Each row is a point on a tangle of strands that fork and nearly touch. The rows are in no order.
In the rows, zero is written as 128.
Two points are linked if the straight distance between their rows is under 221.
pigo: [153 158 133 149 141  88 108 147 121 194 188 127 136  99 134 146 126 134
 110 137 149 129   5 102 135  84 142 115 106 127 114 145 156 132 121 162
  94 119 125  69  90 121 130  79 131 159 182  97 136 120  89  64 154 183
 150 118  94 127 107]
Kan: [112  96 118  91 175 163 164 163 173 101 125 168 186 154  92 153 143 145
 161 158 123  92 180 145 161  84 139  97 138 117 106 134 117 122  78 114
 135 173 180 139 107 112 139 158  82 116 139  98 145 137 147 142  83  56
 108 105 168  90 141]
dere: [126  92 147  80 189 106 145 131 179 132  98 106 154 114  71 153  89 188
 168 137 115 121 182 133 113  92 109 186 151  98  92 149 202 137  77  68
 117  91 117 169 146 111 150 148 127 130 125 170 130 159 177 167  62 105
 121 109 154  96 180]
dama: [124 131  62 105  81 111 161 146 162 141  50 169 126 117  82 106 135 137
 151 190 111 138 163 132 142  89 158 150 160 148 162 117 127 150 141 136
  99 107  82 125 113 125  98  99 138 110 173 126 185 116 174 175  90 114
  69 154 127 130 130]
bor: [157 116 132 106 135 127 150 163 107 169 179 122 102 140 139 152 148 157
 115 131 185 115  47 130 134 119 140 101 116 141 140 121 120  63 126 131
 166 131 171 108 142 124 170 172 130 143  92  26 110 128 153  76 104 204
 186 175 104 141  22]
dibun: [118 139 117 135 110 123 149  96 143  88  84 126 167 115 101 100 139 130
 135 125 110  95 187 123 133 147 166 136 138 121 145 165 136 163 116 133
 137 125 180  99 117 130  57 126  95 130 170 133 169 169 137 153  89 103
  87 148 171  98 158]
Lut: [159 114 150 195 210 142 142 149  97 138 166 108 150 119 138 100  98 121
 120 112 166  97 124 156 155 157 127 116 131  76 140 162 113 113 102  68
 118  96 163 141 141 127 126 173 102 153 101 133 112 147 112 148 134 114
 144  67 166 149 152]
zizus: [120  72 154 138 129 126 145 170  75 157 108  95 110 117 126 119 140 132
  99 129 183  91 123 149 115 146 102 139 134 109  93 130 129 101 110 124
 112 103 192 149 145  89 164 181 146  84  74  98 112 143 161 174  70  97
 157  77 120 137 118]
sote: [136 142 170 127 191 169 171 124 187 135 151 132 197 182  80 145 130 103
 152 143  82 117 165 173 129 104 145 118 119 108 111 125 145 107 101  70
 116 164 163 133 104 116 135 120  74 143 149 149 139 171 114 103 139  58
 138  79 121  88 143]
Ledem: [122 142 100  76 163 106 104 105 198  91 158 128 171 150 121 111 123 175
 162 114 101 131 171 116 113 108 110  98 127 129 128 190 128 139 104  76
  97 113 145 130 135 163 206 151 102 170 119 160 109 129 136 148 100 130
 141 137 124 123 154]
dup: [ 88 126 112  79  77 125 119 114 111 151 176 114  91 121 152 139 166 117
 134 142 152 163 135 142 106 122 136 124 122 153 138 136 126 104 122 146
 159 154 132 154 168 127 180 182  68 127 125 119  94 144 214 121 100 143
 164 171 119 185  95]
Dapu: [103 105 143 140 169 161 185 140 139 105 129 145 166 155  70 107 134  82
 128 134  96 146 159 182 146 113 160  92 121 102 102 106  97 121 147  94
 149 190 146 100 108  97 114  83 131 123 162 155 138 124 148  76 161  65
 136 138 158  86 146]
lusek: [ 89 134 139 118  58 144 128  72 105 111 181  94 104 175 134  94  87  88
 109 111 140 170 108 140 109 143 135 121 110 147 158 208 142 137 129 170
 175 125 157 118 141 147 139 108 135 117 127 169  98 110 157 111 137 103
 173 129 180 162 155]
zeg: [161 148 165 159 159 140 101 157 154  97  64  98 152  88 143 150  81 147
  93  91 145  92 110  94 149 207 115 189  98  99 121 172 142 168 142 132
 145  75 128  96 133 132  95 112 160 168  77 175 112 128  72 184 126 167
 109 110 168 105 152]
Bas: [126 135 148 134 168 162 151 141 175  91  74  80 202 121 104 134 111 146
 127  84  79  70 155 149 120 174 115 160 149 102 102 191 142 143 113  79
 140 101 127 124 135 126 103 147 132 173  70 174 145 133  87 183 113 131
 100 101 146  82 163]
zorel: [186 143 180 155 117  77  96 116 145 146 126 136  85 104 211 139 165  75
 114 165 128 152  51 109 159 131 126 147 124 136 126 136 151 154 147 206
 142  99 124 118 118  97 116  85 146  98 155 113 154 144  31 121 167 132
 126 118 122 154  71]
rad: [146 122 137 144  96  75  97 101 125  97  86 125  92  79 197 129 135 171
  98 173 151 143 150  47 134 167 108 161 135 133 141 120 150 158 149 188
 118  62 112  95 169 101 127 145 165 101 116 119 133 129 141 173 104 131
 118 194 199 141 105]
Vevon: [ 90 103  56 103  79 141 125 122  98 120  96 171  95 141 133  73 170 136
 121 166 110 162 178 117 106  89  94  99 162 141 161  78 109 120 123 163
  92 144  53 172 139 123 139 172 118 109 116 106 112  98 183 130 148 132
  79 163 146 154 131]
sizus: [158 142 165 167 129  85 109 107 174 100  95 145  82 138 202 120 141  87
 139 133  97 165  67 113 129 170 150 166  99 127 126 140 137 187 152 178
 145  95 128  96  91  98  96  38 151 140 143 166 182 138  25 102 191 118
 127 131 151 140 131]
Nokal: [130  38 149 141 147 126 161 126 138  86 139 130 149 147 121 123 126 131
 130 102 145  94 183  81 156 169  93 122 169 117  91 208 197 148 131 145
 137 117 161 165 159 133 134 173 156 110  64 110 124 120 132 166 110 110
 153 119 252 129 162]
rur: [146 169 161 120  97 105 113  98 149 191 105  95 124 156 128 127 100  87
 172 134 119 119 126 167 136  95 170 120 121 127 162 154 129 137  87 120
 140  84 111 114 153  72 128 129 113 124 167 164 152 183 153 141  97  91
 164 116 102 163 105]
Siku: [102  85 137 114 150 152 143 110 102 128 129 109 121 167  83 133  87 153
 123  74  80 115 100 113 134 152  94 141 140 125  89 177 155 132 121 134
 107 137 175 130  76 115 135 128 140 145 112 174  93 111 156 134 119  90
 149  65 149 115 133]
mozos: [124  61 107 122 122 147 152 177 121  93  99 121 162 113 100  98 147 130
  89 114 138 123 187  97 143 123 103 149 142 123  99 170 156 144 181 159
 177 118 141 126 173 156 129 200 155  95  93 109 127 124 150 177  97 107
  86 151 223 126 168]
ribul: [125 162 152 152  87 157  77 120 138  73  81 111 139  78 142 153 119 109
 130  87 133 125 132 108 141 202 123 147 114 149 139 170  94 150 135 156
 139 135 129 135 145 159 115 138 167 131 102 176 124  98  77 208 126 153
  91 152 139 143 120]
gose: [157  91 108 146 172 169 159 149 138 176  90 105 140 148  92 113 115 125
 108 112 125 126 142 117 173 128  60 168 155  87 142 106 141 147 146 108
  69 117 107 136 108 144  73 123 155 160 100 148 126 130 101 173 152 107
  77 109 136  95 158]
seku: [133 165  67  91  92  91 127 155 148 161 126 129 116  92 144 169 163 160
 139 177 162 120 137 144 135 107 128 165 148 151 128 119 142 102 127 130
  85 115 135 171 140 151 112 132 137 102 142  62 148 124 117 131  87 189
 129 144  46 117  93]
Sig: [ 88 121 115 182 140 150 115 199 122  89 171 143 169 109  91 109 147  99
 133  95 130  94 128 136 103 124  83  90 144 150 133 151  73  97 116 131
 163 180  57 127 136 122 146 176 102 140 111  83 102  84 104 164 136 173
 106 136 135 142 160]
Rulem: [ 93 139  56  99 100 153 111 130 105 161 176 174  76 126 112 166 155 202
 131 138 176 167 130  88 122  97 118 124 148 142 125  52 105  77 114 137
 157 157 154 143 113 137 133 147 117 106 121  76 132 103 190  76  97 142
 123 157  55 135 133]
gisuf: [129 116 133 127 130 164 152  67 159  90  49  97 163 136  78  99 125 133
 130  85  92 107 170 124 115 176 126 127 133 101 115 169 140 171 145 117
 114 125 161 112 137 140  66 111 170 153  85 194 153 123 122 156 112  77
 140 165 171  91 146]
Femi: [122 180 107 131 126 132 123 154 119 139 151 117 162 138 124 174 158 124
 134 110 136  84  92 157 122 121 129  78  96 148 134 100  70  70  82 129
 138 190 129 109 110 107 119 132 102 122 153  62 119 135 155 120 106 145
 159 141  95 158 101]
nuta: [136 152 147 142 132 110 136 158 154 106 183 127 163 115 168 123 141 117
 155 139 133  70 156 134 154 127 205 138 104 138 139 147 142 109 140  76
 146 113 143 117 137 165 144 125  98 161 123  96 160 183  82  93 159 148
 136  78 124 131 166]
nimoz: [131  87 160 111 109 120 111 167  67 185 120  93  77 127 134 144 123 153
  92 121 210 130  94 100 133 119  78 124 135 144 126 101 143 119 136 162
 119  93 118 120 128 121 170 171 156  94  71  93  70 129 149 173  94 142
 149 103 124 135  81]
kez: [123 126 137  98 157 124 151  79 102 162 137  91 111 160  79 195  81 156
 127 103 101 116  86 149 131 130 105 162 148 144  81 149 174 123 148  78
  91 137 147 142  97 115 150 112 148 128 131 178 109 130 173 128  97 126
 158  92  66 127  93]
Pobeb: [ 96  86 121 164 141 132 102 176 116 156 179 173 114 111 144  94 130 137
 106 158 130 132 148 102 103  85 126 104 138 120 142  48  73 105 135 142
 148 144  74 103 120 114 163 123 121 120 126  73 105 110 154  79 152 149
 123 143 146  91 132]
lek: [146 105 166 183 160 145 110  96 117 136 134 132 111 143 135 100  89  81
  88  90 135 147  83 113 102 164 118 134 106 105 126 125 137 138 145 130
 119 123 134  97 116 129  88 121 155 170 106 168 112 113  89  90 208 118
 164 105 195  80 150]
tep: [113 143 138 154  91 129 113 148 127 161 127 168 108 138 139 145 134  86
 112 196  94 166 114 148 133  95 131  90  99 152 145  51 100 125 129 173
 141 163  36  89 122  84 121  58 128 102 200 103 121 111 153  82 157 107
 140 179  99 179  89]
kur: [106  62 121  96 133 185 116 178 106 121 114 117 131 164 108 135 144 140
  87  71 113 148 141  91 115 132  45 126 130 159 100  98 126  96 149 158
 177 146 104 176 120 161 173 180 153 110  56 117  81  87 118 149 120 128
 107 120 133 113 121]
Kuge: [129 130 105  58 149 139 143 178 119 100  95 111 126 161 104 161 138 143
 139  83  93 126 132 132 137 107  91 135 142 151  98 138 130 122 111 113
 158 118  51 155 113 158 161 159 141 116  88 123 114  82 129 163  90 113
 107 107 136 106 139]
kap: [116 162 124 160 116 150 105 137 118  96 103 127 164 118 117 118 116 100
 138  64 111 114 124 113 123 148 104 113 116 142 161 148  93 123 114 151
 121 164  71 130 122 166  73 136 111 154 137 128 134 102 105 170 152 160
  91 137 146 119 170]
lar: [100 116 156 174 129 129 121 152 115 107 155 145 104 114  89 121 151  75
  95 172  89 182 157 134  85 126 150 121 111 124 139  75  77 110 146 182
 181 198  39  86 123  93 130  91 102  88 164 107 102 115 155  66 154 139
 142 165 149 115 123]
sal: [110 169 140  84 100  74 109  58 162 122  83 134 116 126 134 122 130 129
 170 127  89 120 147 124 111 116 189 129 159 144 151 153 163 140  88  96
 134  82 100 117 155  97 143 107 116 111 161 165 170 170 205 139 103 107
 163 147 134 145 130]
voze: [119 131  99  99  79 126 114  95  65 191 165 143  59 116 148 155 168 152
 118 146 174 167  76 111 116 102 120 144 135 170  98  91 137 125 132 151
 133 150 132 141 129 100 147 132 103 121 144  94 138 127 204  99 116 147
 149 151  77 167 104]
muvog: [152 138 110 153 119  94  88  82 112 156 137 123  85 100 195 115 114 135
 105 157 156 161 108  90 139 159 146 163 114 122 150 156 114 146 159 143
 117  76 158 126 179 123 154 109 166 110 147 165 110 128 132 156 132 119
 134 154 146 157 114]
vuz: [138  88 170 153 188 123  87 149 124 139 121 148  80  99 161 138 111 151
 104 115 153 190  78 122 118 105 109 160 113 140 117  78 108 143 180 169
 122 127 112 114 105 165 150  78 168 134 143 126 136 102  80 142 162 143
  92 155  92 177  93]
nodog: [152 141 133 148 183 156 148 117 170  74 102 120 197 120 128 118 161 122
 115 120  90  86 191 150  96 171 133 115 143 120  95 185 151 114 148  27
 118  99 149 134 175 153 160 178 126 150  89 146 150 131  82 176 155 105
 104 110 147 106 132]
sov: [ 93 109  94  96 143 173 137 131  76 111 169 139 120 154  59 148 126 193
 102 108 128 176 136 107 124 119  84 136 144 132 114  66 120  93 144 145
 131 180 126 127  86 161 118 112 155  89 138 128  95  90 144  66 109 116
  94 143  86 102 133]
digo: [ 71 124 126 121 160 182 156 122 124 101 155 127 132 165  86 141  91 149
 114  75  65 143  97 128 121 143  81  96 112 124  94  96 116 119 154 113
 130 170 113 133  67 149 125  87 148 143 100 160  83  71 151 101 156 136
 128 110 119  95 131]
dobe: [149 136  65 113  93 111 134  57 156 126 151 154 132 163 126 117 123 148
 138 174 105 154 165 142 123 128 169 127 145 120 149 115 131 154 156 120
  91 117 133 135 145 121  74  60 145 145 194 167 139  95  85  68 167 140
 115 166 114 109 162]
nimim: [162 118 155 139 110  64  83  91 118 200 161 133  93  95 198 127 140 118
  88 144 168 166  22  75 118 102 121 104 129 148 129 132 170 149 154 175
 133  86 122 109 133 143 151  99 111 145 144  71 110 115  70 120 173 179
 136 136 140 150  72]
sefot: [130 181 109 161 175 137 107 142 152 121 137 110 176 125  97  99 121 135
 140 108 116 119 152 177 137 126 124 146 113  94 164 149 127 147 144  67
  70 126 145 109 135 155 125 101 117 165 169 158 124 157 102 150 152 135
 123 115  47 128 148]
Tipo: [121  53 103 119 137 168 129 163 121 146  82 120 142 173  83  93 131 139
  73  95 150 161 172  88 155 103  54 150 138 121 125 108 149 153 187 149
 135 134 108 133 120 177 115 165 164 128  89 118  88 127  99 156 136 104
  81 133 178  88 156]
Lep: [102 174 133 119  79 112 114  69 146  80 197  93 158 116 176 118 163 120
 131 114 144 113 182 113 102 174 153  89 101 136 155 185 133 133 113 129
 169 106 186 122 179 151 149 161  69 130 113 143  96 141 101 136 116 169
 154 151 134 145 131]
Ran: [151 129 109 176 127 116 110  74 145  90 113 172  78 161 176 103 130 122
 151 180 119 183 122 115 133 138 155 153 120 133 150 113 122 197 168 169
 140 124 125 106 101 119  72  32 148 141 182 160 172  99  68  94 167 123
  89 188 156 164 171]
Roli: [162 120 160  97  85 127 179  71 134 150  97 107 130 170 110 116 100  79
 146 120 105 162 147 180 155 113 129 124 131 154 152 147 143 180 139 113
 128 118 122 109 163 104  94 120 160 114 158 189 150 142 109 110 126  78
 155 147 126 150 116]
daku: [139 159 120  78 174 151 157 205 140 129  82 116 130 116  82 175 107 160
 127 122 111 131 111 168 153  93 126 144 150 141 113  80 113 118 150  97
 156 115  90 104 108 150 146  97 153  95 129 137 172 103 138 132 123 100
  74 127  78  90 123]
Taso: [118 152 161 181 166  91 110 171 130 147 129 118 123  97 119 107  86 122
 138 110 146 135  16 136 144 121 154 125  75 122 152 135 109 141 118 160
 115 118 101  69 100  83 116  76 115 166 178 151 158 135 113 108 159 140
 142 104 128 138 120]
kiv: [140 157 127 133 100 150 132 140 142 191  98 172 102 107 131 171 109 111
 161 216 146 105 128 134 147  79 199 149 151 129 129  45 117 147  81 134
 115 145 126  98 120  92 102  90 110 117 175 142 214 150 151 109  94  75
 104  95  95 138 117]
fakas: [153 144 146 178 158 156 114 150  72 113 130 114 150  84 139 127 127 113
 111  86 175  91 110 170 157 173 125 127 110  98 120 122  99 110 135  86
 135 144 152 169 160 163  99 168  92 108  90  86 105 143  91 163 143 169
 124 107 114 147 130]
von: [130 158  99 118  45 117 132  62 126  77  97 126 126 125 127  98 164  97
 120 148 100 146 212 120 118 170 121 137 153 155 175 163 165 143 141 149
 117 129 141 139 147 130  90 143 128  99 151 141 148 148 142 176 114 110
 115 185 168 124 138]
zedat: [117  44 114 110 144  92 142 170 131  89 168 175 131 131 166 150 133 169
 169 134 134 109 171  86 144  95 135  81 159 146 113 110 112 121  94 129
 154 145 122 180 117 124 186 183  99 105  84  73 124 135 165  80 108 145
 157 107 141 148 118]
Givav: [ 68 102 113 100  77 133 115 161  89 104  66 115 110  93 122 123 156 160
 114 145 144 114 161 154  82 141 121 148 148 128  76  94 130 112 111 134
 134 104 148 139 141  99 154 158 134  73  90  88 128 145 205 174  76 110
 135 120 115 140 133]
mifa: [147  96 130  78 147  92 124 141 154  78 128 112 155 107  98 145 124 170
 136 111 142 104 189 135 151 148  74 165 125 128  92 149 197 126 119  91
 120  89 137 140 155 115 163 190 156 102 108 146  63 141 143 175  54 155
 151 145 143  69 162]
gako: [179 139 133 129 106 121 111  76  77 124 170 118  92 135 127 149 113 105
 117 129 122 174  47 141 126 144 128 128  86 126  99 128 142 137 153 145
 151 154 194 108 117 104 146  85 126 111 161 162 100 130  98  76 120 132
 142 127  85 149  83]
gud: [149 128 131 178 144 137 133 129 134 115  91 120 143 110 116  70  97 139
 134 111 113 145 151 163 164 164 105 145  91 105 165 142 105 191 160 102
  61 142 132  86 139 141 100  67 170 168 147 203 124 130  72 162 125 110
 114 151  69 131 125]
ruz: [132 170 146 126 113 100 115  89 143 155 154 110 136 170 136 127 115  80
 139 101 100 124  51 148 123 138 142  89  85 112 148 180 101  90 118 121
 136 132  94 123 131 103 104  91 147 184 123 116 100 127  98  88 181 156
 202 153 129 140 109]
sos: [117 139 144 121 130 124 123 124 116  93 199 100 158 103 144 158 164 142
 138 114 153 109 168 132 118 142 137  91 110 135 130 164 142 108 129  88
 163 144 209 152 165 177 189 189  52 121  87  78  74 139 125 163  87 198
 150 123 104 147 105]
pob: [109 115 135 165 139 143 143 170  89 162 169 136 123 166 116 153 151 148
 119 125 150 102  63 119  95 113 129  72 101 154 115 102  92  60  86 159
 174 185 143 105  93  86 164 158 103 129 112  39 103 115 182  94 108 142
 171 135 161 168  71]
defu: [125 164 169 183 149 109 143 138 140 133 134 101 144 137 114  91 113  89
 138  90 112  92  47 165 122 149 166 119  84  94 154 184 118 103  82 111
 139 113 102 111 107  62 100  90  98 207 139 153 122 161  95  86 186 141
 167  85 134 126 153]
Banum: [107 131 108 140  99 114  88 121 113 217 151 165  81 112 178 155 152 100
 126 180 136 162  58 141 123  77 144  98 119 150 131  73  97 123 119 164
 153 137  95 129 125 120 134  51 110 120 176  57 161 120 165  91 142 137
 142 171  80 171  84]
laku: [151 161 111 102 128 127  95 102 174 136 187 170 148 150 158 130 128 102
 179 160 118 129 186 125 125 115 178 100 120 125 137 110 125  98 108  87
 162 140 155 131 134 142 158 162 105 153 159 101 133 167  89  68 137 125
 192 100 144 130 166]
setat: [156 144 154 147  89 121 106 110  89 142 159  99  96 148 123 104  94  85
  87 124 131 128  37 131 137 160 165 107  91 150 138 203 140 107 127 147
 183 107 196  96  97  99 151 131 121 113 145 154  84 131 122 113 133 125
 163  78 147 132 113]
rog: [176 171 114 120  95 104 105  80 160 185 171 129 138 119 137 175 118 125
 136 145 147 105  56 120 140  82 163 146 121 117  91 129 160 153 124 144
 101 113 127 122 117 113 109  62 144 149 210 156 173 137  84  46 132 158
 137  96  69 112 130]
Tudo: [106 131 170 170  97 131 136 171  88 132 199  98 120  89 155 120 114 119
  85 114 149 107  52 113 144 169 143 106  71 142 159 177  87 124 131 169
 175 125 168  92 127 113 163 120  95 150 123 130  64 110  98 151 141 191
 149 131 150 139 105]
fumu: [125 114 147 107 156 130 132 164 122 144  89 151  88 108 128 145 104 146
 105 143 134 171 116 127 121  92 126 172 152 151 117  89 134 147 190 131
 133 108  78 128 129 167 163 104 180  91 123 129 168 103 141 162 159 116
  63 136 113 119 117]
Sar: [140 105 145 108 139  87 142 146 155  75 163 120 138  99 145 156 142 139
 144 144 140  98 205 132 113 136 125 139 140 145 105 147 169  98 136  96
 136 126 165 164 155 144 199 198 109  91  97  87 114 165 137 122  99 164
 166 124 118 117 113]
kodo: [154 151 115 163 109 170 115  48 166  77  97 117 134 154 135 103  95 128
 134 109 113 157 173 141 104 192 113 143 115 117 146 163 124 203 160 114
 110 135 161 105 139 163  91  75 188 157  89 212 139  88  93 126 135 109
 157 174 120 119 121]
Duko: [174  99 154 146 192 145 181 192 130 131 174 118 156 124 138 160 104 152
 155 146 173  85 127 142 139 114 137 113 155  78 110 107 106 110  47  90
 104 124 156 137 104 111 137 183  98 142  97  76 155 160 105  92 103 100
 137  66 124 137 120]
fumi: [131 176 116 115 127 105 152 185 179  92 147 108 205 110 157 113 151 140
 138 134 107  51 149 131 158 118 149 138 132 118 135 177 139 119 128 102
  99 116  79 139 129 191 107 129 126 151 112  71 165 148  82 140 150 164
 112 107 119 133 160]
Zav: [172 136 144 144 142 130 153 127 126 133  66  96 133 108 119 133 119 130
 136 135 116 109 127 133 137 162 120 169 142  95 144  90 127 123 109 130
  73 115 128 169 135 117  37 126 138 142 125 145 145 154  91 153 127 125
  72  94  90 114 126]
sof: [ 92 135  27  74  93 117 110 141 120 138 131 155  93 129 143 125 157 176
 158 176 137 135 180 131 112 108 118 117 165 141 126  57 104  97 118 104
 100 120 117 171 103 130 159 160  98 108 116 103 119 105 181 129  88 166
  95 148  67 110 126]
ziv: [ 91  92 148 166 169 115 132 139 141 130 167 172 108 143 153  80 116 125
 102 120 107 150 116  90 100 138 146 117 130 119 131 106 108 131 153 124
 150 112 111  93 112 133 148  97 125 141 116 137 111 114 111  82 218 141
 123 132 211  73 173]
rira: [103  70 115  95 144 152 143 109 109  97 104 170 107 145 123  76 177 104
 121 129 101 142 169 120 120 115 115 100 171 125 108 106 126 117 120 142
 134 168  99 201 157 138 134 184 136  95 116 122 129 104 175 114 168  75
 113 123 186 133 132]
bib: [169 119 167 124  98 117 129  85 124 122 107 116 117 154 157 128 131  68
 105 111 115 115 115  96 117 178 119 147 144 127 122 151 158 145 143 156
 135 117 147 136 132 130  98 157 147 117 103 131 129 134  82  99 180 130
 151 102 191  78 114]
guv: [129 150  89  94  87 129 146 102 147 106 199 148 155 168 138 119 146 112
 140 166 107 138 183 131 115 111 127 125 134 129 154 106 130 124 143 143
 111 162 151 135 132 160 119 144 106 136 176 127 117 140 104  68 144 145
 136 162 121  91 135]
bopo: [ 95 116 110 131 104 150 117 123  69  98  88 133 117  94 119 102 137 140
 126 118 104 158 159 144 110 140 141 113 106 142 126 116 118 120 133 141
 132 147 166 151 137 161 115 114 141 101 134 153 116 134 183 169 101  75
 100 103  95 177 126]
dat: [102 114 111 131  99 120 110  90  90 142 183 129  98 132 136  99 101 147
 104 132 160 167 136  87 130 109 140 159 129 140 140 168 146 158 146 158
 135 101 154 103 142 138 143 109 149 113 156 159 125 135 176 110 129  94
 130 123 195 152 184]
sema: [116 111  91 122  92 140 180 152 118 186 100 153 109 144 121 119 146 131
 147 173 134 107 149 119 150  64 141 123 177 134 138  68 116 129 113 133
  85 129 110 126  93  89 110 120 123  96 145  93 165 144 178 143 125  81
  69  95 129 105 155]
gizol: [134 151 111 125 145 145 148 197 114 130 124 122 155 166 110 154 159 174
 164 130 166  90 122 149 121 112 111  96 140 103 106  76  67  78  64 116
 100 147 127 117  94  94  99 157 117 119 112  80 143 139 120 114  82 117
 134 111  69 108 112]
tuso: [147 126  99  97 119  81 124 135 140 153 108  94 120  92 116 142 130 160
 133 156 152 117 164 134 144 157  76 190 135 131 131 125 164 126 141  96
  71  83 120 151 146 128 149 148 166 111 125 133  87 139 126 185  74 164
 127 150  79  94 137]
Kudok: [114 149 143  69 157 100 140 114 133 147  83 158 108 110 102 156 119 147
 175 147 126  93 156 141 100  72 170 152 169 100 105 100 161 108  67  77
 115 103 117 153 131  95 164 152 106 101 124 151 160 153 218 142  87 103
 129  98 111 117 137]
dubo: [109 179 147 146 120 116 105 169 127 109 180 143 178 105 158 152 160  96
 129 124 131  63 126 172 123 121 207  94  81 154 131 130  97  85 119 123
 181 173 116 119 145 150 129 139  62 150 133  58 142 147 103 100 158 178
 143 120 110 169 138]
Giga: [ 94 120  97  59 128 153 175 129 144  62  99 171 147 151 107 107 176 111
 148 149  91 121 192 140 131  82 113  57 156 149 111 135 129 116 127 126
 144 179 134 170 131 130 163 159 106  83 135 126 128  94 183 122 114  58
  88 139 148 118 103]
peka: [163 143 106 156 151 160 102 170 100 143  49 117 114  84 139 149 142 134
 121 123 165 129 111 153 147 162 101 146 128  93 147  72  99 104 129 119
  90 122 119 185 129 168  62 127 141 123  77  85 136 120  80 185 131 169
  86 130  60 143 102]
Nura: [142 116 188 132 109 133 121  88  92 129 104 136  92 123 141 155  90 113
 129 104 127 186  81 102 132 128 105 130  95 140 116  99 125 168 148 181
 101 153 111 114  86 136 105 101 164 121 151 169 113 102 108 125 137 119
 117 138 109 173  78]
mige: [130 166 133 127 155 153 125 156 120 197 120 139  99 108 103 153  85 140
 175 149 154 100  86 137 102  73 189 147 165  98 105  73 136 106  75  96
 133 127 150 113 100 103 140 123 108 151 140 135 186 158 182 111  87 105
 108  61  78 127 126]
Sero: [100 151 141 150 157 153 115  98 106 108  87  92 170 127  85 104 138 125
 147  72  91 142 180 157 116 124 119  86  93 124 148 118 126 139 128  81
 111 138 153 133 124 161 124 120  99 128 158 187 114 132 156 174  98 103
 113  98  56 161 118]
varod: [138 132 147 122  42 117 113  93 122 112  96 131  92 150 170 127 146  59
 102 140  99 139 154  96 137 154 107 141 143 160 164 133 142 145 148 200
 119 142 108 173 148 119  99 146 117  97 137 122 140 129 115 135 159 127
 131 167 167 109 106]
Koz: [135 168 122 103 131  93 114  45 162 166 131 114 113 161 158 140 120 113
 147  94 102 120  79 137 123 140 142 132 131 110 123 169 141 130 135  84
  85  98  97 175 143 136 111 125 150 180 104 145 134 126 113 122 172 163
 176 130 105 137 120]
Dotug: [ 93 118 127 177 122 146 108 139 119  78 103 139 151 115 121  74 123 137
 107  94 151 157 159  81 126 157 106 122 115 139 187 128  87 171 151 183
 140 152  98 101 112 156  58 107 131 150 128 137 133 105 111 147 163 137
  96 187 204 114 192]
kag: [157 125 159 169 160 118 151 155 144 181 105 141 101 113 127 109  98  88
 138 152 118 151  68 160 138 102 186 116 112 108 131  89 108 133 121 138
 136 101  69  84 136  60 104  64 137 153 171 185 182 144 103  68 174  95
 115 116  97 139 123]
Dod: [133 122 101  74 151 101 136  90 149 132 172 122 129 141 153 140  89 154
 133 112 151 129 115 115 119 123  99 140 145 130 116 183 135 127 145  92
  88 115 122 156 141 174 165 166 141 163 107 141  98  83 142 130 136 183
 165 144 147 140 155]

A fork is a point with three links. Follow the links from the first point to the second and name the forks in between, in order.
mozos; nuta => Tipo, Femi
Rulem; kap => voze, gisuf, Bas
lek; dama => voze, Rulem, sof, mifa, Kudok
sos; bib => Sar, mifa, sof, Rulem, voze
Lep; sefot => Sar, mifa, sof, Rulem, voze, gisuf
fumi; rad => nuta, Femi, Tipo, setat

Follow the links from the first point to the second, and from the first to the third. Name the last point that the two ways share.
rur; ribul; rira => sof
Rulem; zizus; ribul => gisuf
lar; kap; bopo => gisuf
Kan; ziv; rur => sof
rad; bor; zorel => Femi
sal; bopo; kez => Rulem
